The views of a scene show one set of named points, each view turned or mirrored, shifted and resized as a whole, with a little noise and some points left out.

Scene 1
View 1
tik: [-.14 .07 -.12 .08 .22 .22 .14 .10 .23 -.08 -.35 -.12 -.02 -.06 -.07 .03 -.06 -.09 .10 -.03 -.01 -.05 .03]
rit: [-.13 .05 -.15 .15 .29 .30 .13 .17 .28 -.13 -.36 -.17 .00 -.16 -.10 .06 .04 -.10 .28 -.04 -.08 .06 -.06]
Zete: [-.04 .08 -.03 .04 .21 .12 .09 .10 .17 -.12 -.29 -.16 .06 -.10 -.08 .03 -.08 -.16 .16 .05 .07 .00 -.09]
mokon: [-.17 .04 -.22 .20 .33 .37 .16 .20 .33 -.13 -.37 -.17 .01 -.19 -.16 .08 .08 -.08 .37 -.07 -.13 .14 -.07]
Zorok: [-.07 .03 -.23 .13 .34 .35 .11 .17 .32 -.09 -.31 -.18 .07 -.26 -.15 .02 .13 -.09 .39 .00 -.16 .20 -.03]
Sig: [.03 .09 -.01 -.06 .18 .04 .03 .00 .14 -.04 -.24 -.13 .06 -.04 -.02 .00 -.12 -.12 -.01 .12 .13 -.10 .03]
lebam: [.09 .15 .05 -.24 .06 -.10 -.02 -.16 .06 .04 -.16 -.04 .00 .06 .05 -.07 -.22 -.14 -.27 .22 .27 -.24 .21]
Folag: [.02 .10 .00 -.20 .07 -.06 .03 -.18 .10 .07 -.19 -.04 -.05 .14 .04 -.05 -.26 -.06 -.35 .18 .22 -.31 .23]
ror: [-.08 .08 .01 -.09 .10 .05 .11 -.06 .11 -.01 -.26 -.06 -.07 .14 .02 .00 -.22 -.05 -.22 .06 .19 -.29 .14]
Befo: [.04 .10 .00 -.04 .17 .07 .05 .06 .12 -.11 -.25 -.16 .10 -.14 -.06 .01 -.08 -.17 .14 .11 .13 -.01 -.05]
pego: [-.07 .07 -.04 -.09 .12 .07 .08 -.09 .16 .03 -.25 -.05 -.07 .11 .02 -.02 -.20 -.03 -.23 .08 .12 -.24 .20]
Dagis: [-.09 .03 -.27 -.01 .27 .28 .11 -.09 .37 .16 -.24 -.05 -.08 -.08 -.09 -.08 .07 .05 -.04 .05 -.14 .03 .35]
dusul: [.14 .13 .01 -.19 .12 -.07 -.03 -.09 .09 .00 -.16 -.11 .11 -.10 -.02 -.07 -.14 -.13 -.10 .26 .21 -.11 .10]
tafir: [.13 .15 .06 -.13 .13 -.06 -.03 -.01 .05 -.08 -.19 -.16 .14 -.11 -.03 -.02 -.14 -.19 .04 .22 .23 -.06 -.05]
fal: [-.26 .05 -.04 .09 .18 .22 .19 .10 .19 -.13 -.39 -.10 -.11 .14 -.03 .07 -.16 -.06 .01 -.10 .06 -.21 -.03]
Zedo: [-.07 .06 -.12 .14 .29 .23 .10 .20 .24 -.16 -.34 -.22 .08 -.23 -.14 .06 .03 -.18 .37 .02 -.04 .15 -.15]
View 2
dusul: [.19 -.04 .18 .03 .07 -.05 .05 .19 -.21 -.02 -.05 -.04 .02 .17 .06 -.09 -.05 -.12 -.25 -.10 -.21 -.03 -.29]
Zorok: [.04 .11 .37 .27 -.12 -.15 .25 .20 -.19 -.04 .13 -.03 .05 -.10 .01 .03 -.15 .03 .13 -.11 -.01 .19 .10]
Zedo: [.09 .01 .40 .24 -.07 -.16 .25 .21 -.16 -.01 .15 -.08 .03 -.10 .00 .05 -.07 -.03 .12 -.09 -.09 .19 .02]
Folag: [.13 .08 .10 .06 .10 .04 -.23 .12 -.19 .01 -.03 -.04 .08 .31 .05 -.05 .00 -.12 -.28 -.12 -.21 -.15 -.37]
tik: [.06 .11 .28 .22 -.03 -.08 .01 .16 -.16 .01 .14 -.07 .10 .05 .01 .05 -.03 -.04 .06 -.10 -.11 .06 -.08]
Dagis: [.00 .26 .16 .15 -.09 .03 -.02 .14 -.25 -.04 -.05 .09 .12 .12 .09 -.11 -.25 .08 -.12 -.17 .02 -.03 -.02]
lebam: [.18 .02 .10 .02 .12 .01 -.13 .14 -.20 .01 -.05 -.04 .05 .28 .06 -.06 .00 -.12 -.30 -.11 -.24 -.11 -.39]
mokon: [.01 .14 .39 .31 -.11 -.14 .17 .18 -.16 -.01 .18 -.06 .07 -.09 .00 .08 -.09 .02 .20 -.10 -.03 .17 .10]
rit: [.03 .09 .36 .28 -.07 -.14 .14 .18 -.15 .00 .18 -.06 .06 -.05 -.01 .07 -.07 -.02 .14 -.10 -.06 .15 .03]
Sig: [.15 .02 .20 .11 .05 -.04 -.05 .15 -.18 .01 .04 -.07 .05 .18 .03 -.02 -.01 -.10 -.16 -.09 -.19 -.03 -.25]
tafir: [.21 -.12 .25 .06 .07 -.10 .14 .20 -.19 -.01 .01 -.09 .00 .10 .02 -.03 -.01 -.14 -.19 -.08 -.23 .03 -.27]
View 3
tik: [-.12 .14 -.11 -.15 -.10 -.16 .07 .29 -.07 .14 .12 .26 -.24 .05 -.03 -.37 -.07 -.01 .15 -.14 .08 .07 .15]
Dagis: [.01 .05 .04 -.10 -.01 -.06 -.02 -.01 -.32 .16 -.04 .23 -.34 .28 .04 -.38 .19 -.07 .23 .17 .09 .23 .03]
pego: [-.08 -.03 -.25 -.38 -.04 .03 -.13 .34 -.21 .29 .01 .10 -.06 .16 .10 -.19 .04 .09 .24 .05 .22 .09 .12]
Sig: [-.04 .03 -.14 -.30 -.18 -.15 -.07 .31 -.28 .18 .13 .02 -.09 .05 -.02 -.19 -.07 .09 .12 -.09 .13 .04 .04]
rit: [-.11 .23 .00 -.05 -.13 -.29 .18 .24 .00 .02 .18 .31 -.35 -.03 -.09 -.47 -.12 -.04 .10 -.21 .00 .07 .16]
ror: [-.11 -.04 -.28 -.42 -.08 .03 -.12 .42 -.19 .33 .05 .06 .00 .13 .07 -.16 -.02 .11 .25 -.03 .21 .06 .14]
Zete: [-.10 .14 -.10 -.20 -.20 -.25 .05 .32 -.16 .10 .16 .14 -.19 -.04 -.08 -.27 -.15 .04 .10 -.21 .08 .02 .08]
tafir: [-.02 .02 -.13 -.35 -.27 -.23 -.11 .29 -.37 .14 .16 -.12 -.04 -.07 -.06 -.08 -.14 .15 .05 -.14 .11 -.01 -.10]
Folag: [-.05 -.12 -.27 -.49 -.07 .09 -.23 .33 -.37 .37 -.02 -.05 .04 .19 .12 -.06 .08 .13 .28 .10 .24 .09 .05]
Zedo: [-.08 .24 .05 -.04 -.23 -.36 .19 .24 -.06 -.03 .23 .24 -.36 -.09 -.15 -.42 -.19 -.03 .01 -.27 -.02 .03 .07]
Zorok: [-.09 .29 .11 .06 -.16 -.36 .23 .10 -.06 -.04 .19 .32 -.46 -.02 -.13 -.51 -.11 -.09 .06 -.18 -.03 .11 .11]
Befo: [-.06 .10 -.08 -.26 -.23 -.26 .01 .26 -.24 .10 .17 .04 -.17 -.02 -.08 -.20 -.15 .06 .09 -.17 .08 .02 .01]
fal: [-.20 .14 -.26 -.28 -.04 -.05 .06 .48 .03 .25 .11 .27 -.11 .05 .03 -.35 -.10 .05 .22 -.15 .14 .01 .29]
mokon: [-.13 .29 .06 .03 -.12 -.33 .24 .19 .03 -.02 .19 .39 -.44 -.04 -.13 -.53 -.13 -.08 .11 -.22 -.02 .08 .19]
View 4
Dagis: [.24 -.21 .14 .06 .02 -.06 -.08 -.11 .02 -.12 -.15 .15 .09 -.16 -.19 -.03 .13 -.13 -.10 -.01 .10 .05 .13]
fal: [.02 -.04 .04 .04 .02 -.04 -.01 -.03 -.01 -.05 .09 .16 .21 -.15 -.08 .04 .03 .28 .00 .03 .03 .00 .16]
Zete: [.08 -.05 .05 -.05 -.02 -.04 .04 .02 -.01 -.12 .11 .04 .16 -.13 .02 -.07 .12 .08 -.01 .08 .04 -.06 .13]
Befo: [.07 -.03 .06 -.03 -.04 -.05 .04 .02 .00 -.16 .10 .03 .14 -.12 .04 -.08 .15 -.01 -.01 .08 .04 -.04 .11]
pego: [-.01 .01 .09 .17 -.03 -.09 -.08 -.12 -.02 -.09 .03 .22 .13 -.14 -.16 .06 .14 .02 .00 .00 -.05 .03 .14]
Zorok: [.29 -.26 .05 -.19 .05 .00 .08 .05 .02 -.12 .00 -.04 .17 -.13 .02 -.15 .03 .10 -.08 .07 .17 -.03 .15]
Folag: [-.10 .08 .13 .25 -.06 -.11 -.11 -.15 -.03 -.12 .05 .24 .10 -.14 -.15 .08 .19 -.10 .01 .01 -.11 .03 .12]
dusul: [-.02 .04 .11 .12 -.08 -.11 -.02 -.08 -.01 -.17 .08 .09 .07 -.11 -.04 -.03 .24 -.17 .00 .07 -.04 -.01 .09]
Zedo: [.20 -.17 .04 -.16 .02 -.01 .10 .07 .02 -.12 .07 -.04 .18 -.13 .07 -.15 .07 .11 -.04 .10 .12 -.06 .14]
mokon: [.26 -.24 .03 -.19 .04 .02 .07 .05 .02 -.10 .01 -.01 .20 -.16 .01 -.11 .00 .20 -.06 .06 .17 -.04 .16]
ror: [-.06 .05 .08 .16 -.04 -.08 -.07 -.10 -.03 -.09 .07 .20 .15 -.13 -.11 .07 .12 .06 .02 .01 -.07 .00 .13]
tafir: [-.02 .06 .09 .04 -.07 -.08 .03 .00 -.02 -.18 .16 .03 .11 -.11 .05 -.06 .23 -.11 .02 .09 -.03 -.04 .09]
lebam: [-.09 .10 .11 .21 -.09 -.12 -.07 -.12 -.04 -.14 .08 .20 .08 -.12 -.09 .07 .23 -.15 .02 .03 -.11 .00 .10]

Which points are out of place in each view (at most two, in the order of its rows)? Write - if all are in place.
view 1 => Dagis
view 2 => Sig
view 3 => -
view 4 => -
